Each row is a point on a landscape with many valleys, with its height.
A ball rolls from a point to whichever of its 2 nearest points has the largest drop for the distance, and stops where none of them is lower. Distance is the straight distance between rows; heights are no part of it.
(38): [ 66  64 124 111 117  90 115  66 117  68  86  98 117  96  91 122 105 124
  87 103 123 135 108 108 101 102  97  77  77  99 105 122  64 101 111 128
  97 102 125  90  91 112 116 104 109 124  74  86  90 111 101  92 107]  height 3.28
(315): [128  67 126 124  79  87 113 103 103  82  93 106  82  89 112  87  98 103
  70  62  87  88 104  98  51 105  98 142 116 120 122 107  98 112  85  90
  93  92 101  95 115  83  79 109  98  77  75 133  92  83 115 103 101]  height 4.37
(555): [ 91 101 108  78  89  85 121  97 115  90 156 104  90 112 115  84 113  94
 102  99  78  83 108  94 112 100  82 112  97  80 104 100  88 111  94  98
  95  69  78 100  94 120  79  97  88 102 118  93  74  97  94 100  83]  height 4.43
(626): [153 130 114 105  80 124  82  94  92  86  99 131 101 105 116 110 118  96
 112 101  82  92  90 107  61 137  94 112 101 132 114  96 115  80 112  94
 111 126  82 122 123 116  80 116 106  53 133 113 113 123  99 116  96]  height 5.43
(1246): [104 100 103 105  77 126 109 115  96 120 106  96  80 106 137 106 120  95
  73  92  88  85  88  76  96  88  88  90 113  61 119 138 128  95  92  86
  95 119  78 111 115 121 125 107  98  99  71 121  99  71 110 106  70]  height 2.41
(172): [102 140  88  81 119  97  82 102  91 123  63  65  99 105 127  99 128  68
 123 104  44  93  85 104 100 116 125  88  98  91 114  60 141  93  92 108
  73 120 123  89 125 116 114  73  81  82  96  79  85  87  85 117  58]  height 6.51
(959): [ 94  90 138 124  82 102  92 102 104  75 125 113 100  98 107 108 111 106
  87  90  92 116 100 110  77 127  91 105  87 117 122 126  80 135  74  91
 112  97  94  89 103  79 118 113  96  83 100 112  85  87  99  99 115]  height 2.47
(36): [ 81 131  87  75 108  96  76 108  98 113 114  97 107  91  99  73 101  89
 137 118  82  88  95 108 117 108  99 109  83 105 101  99 101 108  90 106
  97  89 109  92 105 114 101  87  92  94 122  84  85  96  93 102 105]  height 3.99
(308): [100  96  99  91 127  81 113 115 117  97 119  86  79 120  69 108 103 105
 100 124  92 116  94 102 120  82  84 125  87 109  74  78 100 108  95  75
 104  74 110  99  62  59  92  84  82 103 120  77 100 112  81  74 128]  height 4.00
(195): [102 104  80  97 101  94  81 110  89 119  97 102 101  96  81 112  83  85
 112 139  95 110 107  97 112  73  91 124 114 116  79  76 113  93 100  87
 105 112 130 116  80  76  76 104 123 102 126  90 122 106  85  99 106]  height 2.05
(683): [104 134  68  71  98  80  80  74 108  99 114 103 113  84  72  96  97 100
 116 107 123  95 106 127 125 107 142  95  90 109  91 106  90 105 100 120
 112  91 114  91 108 118  55  97 108 119 136  79 103 123 119  91 131]  height 4.51
(1243): [ 99  62 114 143 103 101 135  84 107  70  84 100 105  90  99 130 100 124
  70  79 105 104 105 100  81 113 107  83  97  87  94 122  82 105 101 109
  90  96 112 105  90 111 109 103  90 114  56  97 101 110 106  99  94]  height 3.55
(807): [119 129 102 119  72 123  65 111  84  98  87 110  98  67  92 111  93 115
 105  87 111 100  84  94  64 134 126 102 103 108 108 119 107 120  97  94
 100 127  97 104 114 103 116 106  94  90  86  97 120 101 121 107 117]  height 5.57
(1222): [142 105 126 106  94 113  96  81 110  69  78 115  96 118 128 114 125 107
 104  76  86 108  96 129  52 138  95 120  84 125 119 104  86  75 120  90
  92 103  98  92 131 113  84 114 117  57 107 108  95 123  76  99  91]  height 5.70
(736): [ 74 101 103  78 124 113 115 109  97 111 117  89  95 136 118  99 123  99
  90  89 101 119  87 104 138 120  99  70  86  74  89 122  95 100  93  88
 101  94  64  86  98 107 158  79  69 102  97 106  93  83  91  83  98]  height 5.05
(861): [114 114  94 133 104  99 108 106  67 101  78 120 126  91  93 134 107  86
  99  81  89  92  97 118  81 143 108  77 109 118  90  98 103 119 111 105
 123  84 118 105 108 111  82 101  98  87 110 109 116  97  89 115  91]  height 5.56
(684): [130 100 106 104  77  74  81 103  87  84  65 107  80  75 107  94 108  86
 104  99  85 109 126  87  69  78 110 132 120 121 135  76 127  87  75 102
  76 138 111  99 102 112  75 112 116  78  97 105 115  96 119 118  85]  height 4.58
(542): [ 71  98 109  58 110  77 115  90 118 100 145  76 104 131 125  91 133  84
  98  98  80 100  95 114 123 113  80  89  87  85  95  90  87 118  95  92
  87  72  83  75 115 123 112  76  75 103 119  86  67  88  90  89  90]  height 4.65
(397): [109 107 108 100  77  83 111  84 102  95 138 113  89 110 126  74 109  99
 108 116  76  73 119  77 110  96  80 111  99  95 122  88 111  97  98 109
 128  94  75 110  85 104  75 122 101  88 132 108  78 100 113 132  98]  height 4.20
(323): [100  84 137 109  84  88 130  92 105  91 148  89  95 109  88 113  96 102
  65  98  85 103  89  97  99 117  88 113 104  99 102 109  97 146  74  87
 112  87  98  85  77  62 103  97  89 100 102 110  76  84 106  76 115]  height 2.20
(958): [ 85 114 124 117  75  94 104 121  82 119 133 108 118  82  82 107  63 109
  96 117  89 104  95  71 125 109  83  98 100  92 101 141  87 135  79 104
 115 101 120 122  59  91  90 108 118 125 104 100  90  87  98 117 112]  height 1.97
(658): [ 72  76 102  79 100  87 119 112  87 111 106  94 103 107  72  94  98 107
  83 101 132 131 112 110 120  75 117 102 118  82  91 126  77 123  80  90
  97  99  98  76  95 108 100  79  95 132  83  97 126  73 116  76 115]  height 4.52
(526): [ 82 107 101  91  94  82 105 106  95 148  99  81  88 104 114  69  84  92
 116 134  80  97 108  59 145  64  94  91  96  72 123  82 123  79  84 109
 109 126 108  98  86  85  97  87 115 112 100 108  79  80  96 126  87]  height 2.57
(328): [136 109 109 130  97  93 115 104  90  91  87 106  84  96 149 119 128  91
  93  87  50  80 109  94  78 109 100  88 104  96 119 105 127  79  93 112
  87 102  89 122 103 123 104 123  94  89  80 102  87 101  88 144  58]  height 3.86
(1205): [ 80  72  95 138 114 107 104  97 118  82  94  90  82  88 107  93 112 125
  91  79 116  93 105 103  99 106 109  78  91  90 107  99 105 119  87 118
 114  94  77  98  83  83 149 122  63 108  72 107  84  78 130 107 130]  height 0.96
(1033): [104 115  77  81 109 105 102 127  78 124 101  98 102 125 111 105 112  77
 106 112  79  87 100  93 127  81  99 107 110  75  87  78 114  82 106  92
  88  92  94 111  98 129  81  79 107 100 108  89 123  97  78 102  69]  height 6.20
(704): [ 94  93 121 114  65  92 116  95  88 125 115 115 114  97 102 104  80 111
  95 111 110 105 117  74 108  91  84 100 119  87 122 129  92 112  96  99
 128 116 109 110  86  93  75 112 124 123 109 126 100  90 109 122 106]  height 1.53
(1208): [144  89 116 123  81  91 125 114  82  94  90 102  82 109 134 102 116  92
  86  89  57  79 114  85  81 107  91 125 115 107 116  88 119  96  93  93
 102  97  88 111  97  94  78 112  94  75 101 123  95  87 102 121  85]  height 4.11
(541): [ 89  73 103 107  87 109 100  69 138  68 122 102  88  78  71  93  79 123
  70  87 136  98  85 114  65  79 122 110 105 104  97 119  86 124  89  94
  86  96  87 109 111  95 110 111 101 107  71  92 102 111 131  68 110]  height 2.53
(37): [ 96 105  99 111 126 125  79 134 106  97  77 111 102  99 118  82  93  88
 131  85  96  86  91  91 106 118  77  97  85 113  97  86 100  82 129 123
  89  74 101 106 106 108 145 105  94  92 101 103  77 120  66 119  83]  height 4.71
(336): [ 99  93 107 103 100  85  89 109  96 108  64 102 101  74  77  97  63  93
 116 124 104 107 106  84  98  79  94 104  99 110  90  84  86  88 112 104
  80 113 145 107  83  85  85  97 140 119  84  94 115 121  88 114 101]  height 1.39
(651): [101  80  91 103 146 123 112 123 118  75  72  93  86 128 107  96 114 126
  97  83 122 125 109 105 101  79 104 102  80  86  84  97  84  58 116  88
  80  86  61 112  76 107 133 102  76 113  75  80 101 123  85  83 105]  height 6.23
(231): [108 110 102 124  97  91 110 108  99  99  88 104 102  87 122  91 104  83
 113  90  72  70 107  87  93 115  98  83 107  94 113  81 108 103 103 133
  94  73 108 117  93 130 101 101  92 104  82  91  79 108  91 140  68]  height 3.60
(661): [140  94  85 113  79  90 113  93  97 108  87  90 101 101  91 122  86  89
  77 131  87  81 103  91  96  68 100 120 123  95  84  63 119  88 105  87
  95 106 111 134  79  76  71 108 119 107  98  88 121 118 110 110  91]  height 2.54
(239): [104  87 111 106 102 116 113 103 128  72 135 112  83 110  99  97  92 108
  78  88 103  93  85 101  83  89  79 129  93  94  95 115  88 117  96  92
  88  66  70 132  79 104 114 118  85 100  91  80  81 118  84  81  90]  height 3.35
(418): [ 85  90 118 124  96 118  88  92 110  63 111 112 106 100 117 123 127 106
  77  69 112 115  90 136  67 129  98  88  99  96 111 130  97 119  85  88
 106 102  87 103 117 120 139 115  88  77  86 105 101  92  86  84  99]  height 2.04
(849): [116  82  92 124  97  73 114  94 101  83  80  94 108  80  89 133  81  71
  78  99  83  86 101 110  75  81  95 122 112 114  82  70 111  99 104  99
  77  86 135 126  94 102  69 100 116 103  83  86 115 116  87 112  73]  height 2.94
(234): [ 91  95  89 121 123 119  99 104  96 100 104  93 116 108  72  94  97 131
 107  90 130  99  98  98 142 125 107  66  87 105  75 116  86 113 112 113
 135  90  83 106  70  79 136 102  69 121 118 105  92 101 107  96 149]  height 4.34
(772): [103 132  96  93  96 114  93 110  72 147  81 106 122  98  92  97  82  95
 118  98 107  84  78  89 124 127 112  67 100  85  86 102 101  96 120 112
 112 110 122  88 121 103  99  68 119 109 103 124 112  94  92 113  94]  height 7.04
(426): [103  88 101  87 114  97 101  68 110  83  73  98 109 103 105 102 103  99
 110  93 111 115 111 129  77 100 101  94  85 122 104  88  78  85 129 112
  83  95 126  69 130  99  87 104 133  87  96  96  93 119  99  89  97]  height 5.07
(187): [ 97  79 105 127 124 119 114  86 102  67 104 104 115 110  71 124 105 125
  71  87 129 137 102 127  95 106 117  92 101 112  72 123  85 116  97  97
 122  98  90 100  86  74 101 103  94 110  98  90 113 104 101  67 119]  height 3.98
(1178): [ 95 110  88  87  97  95  80  96 103  81 144 130  96 104 106  72  95 100
 124 121  89  81 106  92 116  79  68 126  88 107 109 109  96  81  93 106
 122  87  65 129  70 110  77 144 102 100 140  86  81 123  76 122  79]  height 3.95
(750): [120 130  92  95  66 110  87  92  83 146  91  96 114  95 109  95  95  94
 112 101 104  77  99  70 120 109 111  76 113  86 130  94 122  89 104 101
 121 139  98  89 131 109  94  86 107  96 114 139 108  76 127 129  99]  height 7.16
(774): [107 116 119 100  96  69 102 103  98  88  91  88 104  96 113 117 118  85
 112  99  60 107 104 113  75 127 106 111  94 120 113  82  99 111  94  97
  81  92 124  80 116 107  84  86 100  79  97  86  90  98  85 108  90]  height 3.68
(1150): [100 111 106  66  87  93  87  97  81 119  63 104 100 103 121  92 121  78
 130 112  70 111 115  97  99 101  95 108  97 106 135  80 111  73 106 101
  81 139 121  72 120 116  69  87 127  77 117 116  98  84  98 112  81]  height 4.45
(299): [114  83 118 106  85  70 136  77 116 107 133  83 108 101  88 111  82  91
  70 115  80  77  97  89  99  91  86 116 108  96  92  70 108 121  96  84
  97  83 117 102  90  62  66  82 105  97  97 103  91  96 109  88 107]  height 1.66
(20): [100 122  92  93 120 103 107  62 102 105  76  99 130 111 116 132 121  88
 109 111  91 110  99 132  97 118  97  77  77 119 118  81  97  88 125 119
 105 112 125  87 118 104  90 117 125  82 122  89  83 118  92 116  92]  height 5.29
(696): [ 88 103  70  78 111  91  68  99  93 114 108 110 107  96  94  57  83 119
 147 114 128 105 124  89 150  77 100 100  92 114 112 112  88  76 105 121
 126 121  87 114  72  92  80 127 109 119 146 110  91 113  94 124 120]  height 3.27
(165): [104 111 107  98  89  83  84 129  75 138  67 100  93  88  94  82  67  97
 127 133  92 103 109  65 128  80  95 102 113  85 109  78 104  78  95  96
  88 128 135  99  78  88  83  80 143 108  94 118 104  94  94 122  97]  height 2.08
(1166): [105  88 107 110 114  88 113 111 102  82  95  91  95 109 102 124 107  87
  93  86  86 102 104 123  87 107  99 120 101 108  85  92  91 109  96  85
  74  69 119 101 104 118  87  91 100  98  93  82  98 106  67  89  78]  height 3.33
(479): [ 79  72  94  56 118 108  86  94 107 107 107 103 105 116  72  98  77 115
  86 124 152 149  99 121 108  70 101  99  85 108  74 141  73  91 103  79
  96 115 104  83 111  68  97  91 128 116 110  98 129 110  99  68 125]  height 3.20
(263): [ 84  78  94  82  87  93 100 109 118  98 116 100  91  64  80  58  68  93
 110  93 118  77  90  94  89  84  84 124 111 112  96  90  94 119 100 103
  87  73  98  98 112  87 116  96  95 101  92 111  94  88 123  88 111]  height 2.38
(482): [ 99  90 109  91  76  77 103  98 114 105 106  84  89  66 109  72  89  77
 100  92  81  70  94  87  67  92  91 115 106 107 123  76 117 113  86 102
  77  93 104  83 131  78 110  88  87  81  87 114  86  75 130 107 112]  height 1.95
(1016): [104  80 115 120 118 122 114 133  97 109  94  93 100 113  98 120  80 107
  93  94  97 116  78  87  95 114  68 105 102 110  80 105  93  94 119  86
 105  92 104  97  83  48 129  96  99  92  90 118 115  96  75  80 114]  height 6.58
(438): [ 96  92  92  85 138  86 103 128 103  96  83  85  73 126  97 109 117  85
 110 113  86 118 108 113 108  68  82 137  96 116  89  62 111  87  99  74
  82  76 105  94  79  82  98  86  83  95 112  69 105 101  61  81  96]  height 3.72
(1042): [ 87 118  93  76 110 114  84 138  79 137 100 105 120 116  84  96  71 104
 124 112 116 115  80  92 140 119  87  85  82  96  69 126  74  89 114  96
 109  98 122  96  89 103 105  74 123 116 113 108 112 109  75  89 111]  height 6.90
(160): [121  90  82 110  90 120 100  86  97  79  84 118  99 102 108  95 119 108
  92  64 128  84 111 130  68 117 113 107 116 109  96  95 100  85 120 101
 113  96  82 110 131 124  81 112 100  82 104 121 116 107 112  89 103]  height 5.82
(139): [ 96 111 109 115  86 105  91 129  91 112 119 105  80  87  99 104  85 111
 112 125  79 100  97  77 109  94  87 117  95  92 111 114 108 118  72  93
 104 106  95 120  63  86 103 122  93 107  99  81  94  89  94 111  98]  height 2.39
(1019): [ 92  90  79 113 107 107  86 120 100  75  90 100  70  72  97  78 108 111
 106  82 110  85 112 107  88  69 126 114 120  90 105  96 105 106  79 116
  79  91  74 109  86 124 107 117  78 118  64  77 106  90 122  95  88]  height 1.65
(226): [ 62  85  93  85 112 100  94  85 107 100  94 110 110  99  90  62  89 118
 120  98 138 119 122  98 126  79  87  89  95 106 111 118  67  91 113 127
 115 107  96 120  91 107 108 120 114 120 112 105  93 106  94 116 112]  height 2.98
(73): [113 128  76  59  98  89  63 102 100 101 106 103  95  98  95  62  97  91
 147 131  99  97 114 102 134  81 106 128  84 115 101  95  98  77  98 105
  99 108  90  95  93 106  71 108 113  94 148  87  92 123 100  99 113]  height 3.64
(1051): [108  88  94 117  75  90 103  71 103  99  74 108  94  75 117  81  98 106
  94  81 127  81 122  86  89  75 113  85 122  86 131 101 105  89 100 116
 104 114  99  98 111 133  92 114 108 115  78 124  96 102 138 126  90]  height 3.06
(1112): [ 98 108 107 110  99  99  90  98 128  81 141 118  90  91  87  82  82 109
 111 110  95  89  99  94  91 100  75 128  78 124 106  97  93 120  95 115
 107  67  84 131  71  97 100 127  82  96 123  84  70 128  88 106  99]  height 3.67
(980): [108 103  96  79  92  79  79  73  90  92  48 101  90  82 108  86 116  92
 117 105 101 118 127 114  74  82 116 114 107 129 143  74 112  76  95 108
  90 143 119  66 123 109  76 107 120  77 109 110 108  93 124 103 106]  height 4.73
(724): [ 70  72 126 104  95  97  91  55 130  58 112 111 111  86  80  95  78 122
  82 100 137 125  92 116  57 100 107  96  88 121 102 133  68 109 105 109
  93 113 117  87 118  91 114 110 122 107  79  97  93 122 110  77 117]  height 2.92
(1044): [ 84  59 104 102 100  91 143  86 104  93 110  86 112  94  65  91  83 109
  69  92 127  92 102  90 109  84  99  98 118  81  86 103  80 122 102 104
  96  79  97  92  86  97  91  84  88 127  77 106 102  83 128  76 115]  height 4.67
(457): [ 78 132  95  64  98  66  85 115  90 120 134  89  97 103 103  73 111  99
 138 122  76 104 112  81 148  99 123 107  90  75 114 106  97 110  79 107
 105  97  95  85  83 116  73  94  87 110 131  84  80  81  87 109 105]  height 4.22
(672): [ 78  84  82 100 113  96 129  59 116  80 136  91 125 110  71 119 112 107
  73 101 120  96  87 116 137 112  93  65  90  91  70 113  85 126  89 119
 125  79  85 108  84 110 114  85  70 119 112  78  92 100 112  73 117]  height 4.12
(85): [104  98 105  75 108 110  75  84 108  97 120 116 111 110  71 123  77  99
  77 136 129 132  83 120  80  80 105 109  97 122  74 131  89 102 104  90
 101 109 127 103 123  64  67  98 140 114 113  88 140 124  88  66 100]  height 3.63
(1091): [116  59 110 148 123 106 132  67 116  48  80 101 105 114  86 132 109 134
  60  72 123 123 103 124  71 112 127  89  94 102  80 110  80  94  99 103
 109  92  96 110  96  86  86 110  90 104  71  99  96 129  96  75 114]  height 3.78
(360): [133  91  89 102  90 121 117  97 103  85  84 101  91 122 122  90 115 116
  86  70 115  77 110 105 105  92 124 101 113  74  94 100  91  75 112  98
  92  87  67 108 102 127  86 100  88 107  89 102 112 113 121  87  94]  height 5.95
(1122): [ 80 116  82  74 122  80  93 120 107 132 124  74  87 112  82  92  96 101
 129 146  85 106  99  90 156  78  88 115  84  87  79  84 114  97  87  80
 111  93 110  98  61  65  98  81  89 106 125  84  93  99  80  95 127]  height 4.24
(372): [127 121  97 112 101 125  74 118 103  97  82 109  93  85 128  94  93  83
 121  97  79  77  80  86  77 113  88  99  90 106 104  83 121  69 113 115
  83 108  93 119 120 107 141 109  96  73  93 106 104 117  94 121  80]  height 4.94
(719): [122 131 106 108  92  94  90  82  80 101  95 112 117  99  80 140 114 115
  95 105 106 131 105 120  96 133 139  81 100 107  97 117  94 110 104  94
 132 131 125  68 111  90  59 103 122 102 123 105 128 102 113  97 121]  height 4.93
(569): [ 89 122 100 104  98 100  82 128  94 146  99  77  77  83 109  73  93 100
 112 118  66  96  95  65 119  94 115  80 104  84 120  94 138 108  70 114
 106 131 101  97 101  85 131  93  88 107  84 104  81  61 114 136  84]  height 2.91
(465): [117 126  80 120 112  92 107  79  79 106  82 103 123  95 106 123 124  82
 112  94  85  93 114 125  88 126 115  76 106 135 105  62 119  97 122 115
 132  99 106 105 114  98  91 112 106  76 127  97 105 113 109 128 100]  height 5.44
(313): [ 90  75 125 112  86 125 115 100 109  71 129 116  83 129 124 100 124 114
  62  62 113 106  99 114  68 100  84 122 109  76 112 150 103 115  87  76
  98 102  60 114  96 106 125 121  87  85  78 126  92  80 105  82  99]  height 1.50
(395): [111 158 103  74  94  73  70  96  85 117  82  87 129  87 123  97 128  69
 134 117  33  90  95  94  82 139 112  89  97 112 124  65 124 106 102 107
  76 119 116  97 120 123  82  73  91  69 120  81  76 104 102 128  72]  height 6.67
(1097): [ 76 129  89  70 123  74  87 134  89 142 131  88  97 120  99  64  96  96
 148 129  65  99 104  82 164  94  85 109  96  77  90  92 104  86  93  98
 101  81 105  92  65 107  87  68  86 113 112  88  76  92  65 113 102]  height 4.46
(507): [ 85  54 111  95 112  84 129  69 107  93 103  89 122  94  81 101  84  99
  91  98 121 103 106 108  97  99  87  90 101 106  84  90  79 102 121 104
  97  76 123  67 118  80  90  84 112 102  83 111 101 101  99  77 103]  height 4.84
(135): [110 117  92 120  84  84  92  88  89  97  74 120 104  72 112  93 100  95
 118 101  93  89 125  92  91 103 121  79 105 108 129  82 105  93  96 128
 105 112 102 122  85 134  92 122 110 107  92  92  96 123 116 147  80]  height 3.34
(1172): [ 93 122  83  83 114 107  95 104  84 137  77  89 105 111 113  92 105  67
 108 106  78  75  93  95 126  93 107  81 110  82  99  58 131  76 112 110
  93 110 127  99 118 126 105  74 111  96  98 104 101  89  84 120  58]  height 6.34
(398): [ 89  80  91 128 140 121 101 153 100 106  70 107 100 113  95  86  86 106
 118  93 104 111 103  81 105  94  69 111 110 115  77  90  94  78 128 103
 107  85 104 126  65  63 139 109  97 107  97 122 105 116  66  96 109]  height 6.68
(528): [106  88 108 101  84 116 110  99  94 102 100 122 100 108 100 111  89 100
  90  98 115 104 103  94  89  81  81 113 117  93  95 113  94  93 114  88
 102 111 101 123 101 102  85 115 125 106 103 112 120 102  92  99  84]  height 2.03
(86): [110 136  90  98  89 127  74  81  97 130  99  97  99  96 121  95 101 102
 115 115 101  81  99  83 106 106 104  77  85 104 122  83 139  69 103 109
 124 149  74 108 123  92 120 125 104  80 127 119 100  95 125 136 101]  height 7.26
(201): [ 93  94 110 121 127 100 126 108 105  93 111  88 118 114  90 131  97  93
  90 100  86  94  90 101 113 122  75  97  96 101  71  85  91 115 109  98
  94  56 114 108  78  97 109  84  80 106  95  79  87 108  59  89  96]  height 3.65
(675): [ 76  96  91  94 148 108 101 141  93 119  82 105 117 121  84  95  78 106
 121 109 109 120  92  88 130  98  60  86  92 106  62  94  79  84 126 101
  98  77 108 112  67  98 123  77 103 118 104  97  96 119  54  95 105]  height 6.78
(788): [ 74  78 100  76  98 113  95  66 102 101  86 107 111 116  99 112 105 105
  78 111 144 139  97 116  94  73 103  77  96  86  96 129  84  77 117  88
 103 128 108  73 137  94 115  98 128 112  88 112 124  96 115  84 109]  height 2.79
(28): [134 127  97 114  84 108  87  86 116  98  98  93  81 100 126  94 103 113
 115 111  81  85 102  74 101 112 110  88  74  99 121  79 115  80 103 107
 108 124  68  99  90  87 117 119  89  88 104  97  83 122 123 135 113]  height 7.36
(250): [149 151  90 106 101 114  69 108  85  97  76 114 107  87 106 118 109  74
 130 116  67  80  88  87  72 125  92 100  94 132 104  76 136  76 110  98
  97 117  94 126 108 110 109 108  90  57 126  87 112 121  94 125  80]  height 5.18
(110): [131 107 105 108  61  90  93 110  74 119  78 101  92  73  88 118  81  93
  80 115  95  93 101  74  63  86 107 122 124 105 117  94 125 107  85  83
  94 143 116 109 108  88  72 107 118  94  88 113 130  76 127 106  94]  height 4.35
(813): [ 94  98  72  80 119 106 111 115  83  92  89 107  90 114 114  87 130  95
 104  69 100  84 118 119 110  86 117 106 122  80  96  85  97  90 101 104
  94  73  75 101 110 151  84  92  86 103  94  93 115  98  95  91  72]  height 6.07
(1061): [119  90 101  93 108 109 119 112 111  94  82  76  72 124 136  98 119 108
  96  85  88  98 102  92 116  89 114  99  87  75  97  90  99  72 103  90
  75  96  80  93 101 109 119  93  88 101  76  88 100 112  98  95  84]  height 6.09
(725): [ 82 103 103 104 113  94 104  97 104  94 129  81 114  90  73 115  93  98
  96 114  94  99  88 108 128 117  99  84  86 105  69 105  95 133  86 105
 103  80 115  83  86  87 125  81  77 108 109  82  93  99  87  81 113]  height 3.90
(303): [ 92 103  96 125 127 115  89 119 103 108  83  95  99  91  95  77  97 111
 129  90 102  88 102  86 121 122 112  79  90 112  92  81  96 100 114 131
 118  79  93  85  93  83 136  94  80 106 106 102  84 103  98 118 126]  height 4.50
(796): [ 78 111  68  73 112 104  96  76 110  97 138 101 127  97  65 104  95  94
  98 109 134  94  90 132 135  93 115  86  95 100  63 116  87 117  99 113
 117  75 105 112 107 121  84  93  94 121 131  77 107 112 103  77 117]  height 4.30
(732): [ 85 107 102  97 120 124  99  97 111 100  95  95 113 114 113 115 120 108
 104  96 110 112  94 116 119 121 109  66  78  85  94 109  86  94 114 111
 102  92  97  89 107 115 134  95  92 107  93  91  97 104  88  90 102]  height 5.22
(839): [ 71  86  82  92  93 109 114  81  89 116  90 106 118 112  96 109  98  93
  81  88 135 102 101 102 112  83  93  77 121  79  95 119  93  88 115  90
 113 114 104  90 123 117  96  95 114 110  99 126 114  82 110  90  89]  height 2.46
(1004): [119 101 142  89  74  72 105  97  90 109  74  91  93  95 131 102 115  80
 102 105  62 101 113  85  72 113  89 113  98 108 134  99 102  90 105  86
  71 119 131  69 126 115  60  77 122  77  90 126  89  91  95 109  80]  height 4.08
(612): [ 96  83  91 110 115 122 101  96  99  97  95  85 103 113  75 109  88 136
  81  99 146 126  96 100 120 100 114  80  91  88  72 114  89 109 105  93
 121 121  75 100  77  62 127 110  92 133  92  98 115  96 117  78 141]  height 4.17
(673): [132 134  78  90  98  93  95  80  87 105  89 112 113 115  85 124 118  96
 104 108 112 107 109 123 116 113 140  86 109 114  90  91 101  91 115 101
 122 107 105  91 111 107  38 100 124 109 143  87 130 117 113  98 122]  height 4.74
(57): [ 96 121  82 101  95 120  72  91 100 103  86 106 105  91  98 102  99 111
 110 102 124 110  97 111  96 113 125  88  87 112  97 108  99  93 106 101
 117 126 102  97 115 103 116 111 111 100 110  95 118 105 109  98 119]  height 5.40
(566): [112  98  94 108  67 103  97  98 109  87 110 103  86  68  94  81  92 106
  82  76 114  68  97 108  66  94 121 111 117  89 114 110 107 128  83 108
  83  87  84 107 112 124  97 114  82 100  68  97 101  92 138  91 100]  height 2.07
(1123): [ 92  93 112 100  83 128 109  95 107  96 122  98  86 118 119 115 109 117
  75  93 118 111  88  91  97  86  95  98  91  70 108 141 101 106  89  78
  96 125  72 105  96 103 134 120  99 106  84 104 109  88 112  92 101]  height 1.99
(1190): [101  89  90 109 108 119 112  97  77  93  93 115 115 109  91 118 115  94
  83  75 117 111 102 128  81 124 103  94 119 119  83 103  98 102 111  90
 127  98 102  89 125  89  81  95 104  78 120 119 126  83  87  79 109]  height 5.69
(909): [ 77  97 117  73 111 106 101 123  99 106 133  90  97 132 123 111 118  88
  97  92  83 120  92 106 109 121  63 101  98 101  97 115  91 113  86  76
  92  84  84  79 110 107 124  86  84  84 108 106  87  74  72  79  92]  height 4.87
(213): [ 84  84  94  92 123 126 118 137 104  99 118 105  93 125  80 104  88 102
  81  86 119 115  84 113  96  96  75 109 102  95  66 113  98 109 100  75
  92  83  67 112  77  75 134  95  77 106 100  98 117  96  91  58 113]  height 6.47
(171): [114 103  95 105  65  95 117  89 105 119  95  93  90  77 125 103 100  83
  76 100  86  69  96  70  92  73 104  83 122  63 127 107 130  96 101  97
  87 115 102 106 114 120 103  98  95 107  71 116 100  83 137 123  70]  height 2.75
(264): [ 62  79  99  86 103  97  98 117 102 102 109 114  96  88  99  51  87 111
 123  76 132  97 114 103 104  93  86 107 103 103 108 113  82 104  97 114
  97  77  82 103 106 115 124 104  92 109  95 109  88  81 105 101 106]  height 2.69
(236): [100  80 112 121  92 101 106 105 123  90 104  73  86  75 110  93  94 101
  86  79  90  79  75  90  80 114 107  88  92  96 107 103 103 118  94 108
  86  96  97  81 116  75 144 104  78  93  60 109  86  86 130  97 118]  height 1.43
(285): [ 99  99  96  75  79  83  91 105  89 108  95  94  93  93  67 113  95 102
  85 113 110 119  92 102 101  74 129 115 119  90  92 105  98 119  75  75
  80 111 125  66 120  95  76  76 110 116  87  87 135  77 109  67 100]  height 4.33
(243): [128 109 101  90  63 106  87  92  96 106 110 109 103  86  71 129  79  99
  72 122 115 111  89  97  82  82 121 112 114 102  85 116 104 115  89  75
  99 126 114 101 113  79  60 104 125 109 103  94 138 105 123  84 106]  height 4.04
(512): [ 88 106  83  86 153 127  91 143 117  90  91  97  87 118  92 110 103  94
 110  95 113 110  80 112 101  86  78 107  90 104  70 102 101  75 118  81
  81  69  78 103  87  99 150  94  69 104  96  82 104 122  62  72 102]  height 6.35
(485): [ 83  89 113  80  71  55 111  85 108 120 141  80 114 103  94  92  90  79
  93 110  86  85  99 101 106 104  78 122 114 102 100  84 101 127  89  82
  88  85 129  73 119  90  68  57 107  88 101 108  92  64  95  90 101]  height 0.93
(1014): [114  79 129 118  81 105 122  62 133  68 131 109  91 100  98 117  90 104
  52  90  95  90  78 102  62 101 110 121  95 100 103 117  91 126  94  97
  88  85  90 119  97  98  95 115  96  93  76  99  79 122 116  85  86]  height 2.97
(52): [ 66  90  76 121 116 106  79 111  97  90  78 105  82  72 106  76 107 118
 109  66 123 101 110 109  90  88 124  91 118  94 121  94 116 105  86 126
 110 110  75 102 106 110 138 122  82 104  65 104 101  71 122 109 111]  height 1.31

For each start below, name the point where the ball stops.
(719): (1166)
(1208): (313)
(626): (541)
(1097): (1205)
(736): (541)

Call two points neighbours if one is among the 2 nearest of the other. Go from one point of each pair to the other, from neighbour to neighbour, staying as low as possible. Name the highest point that can't be avoided.
(336) / (704): (569)
(313) / (1205): (959)
(485) / (1205): (482)
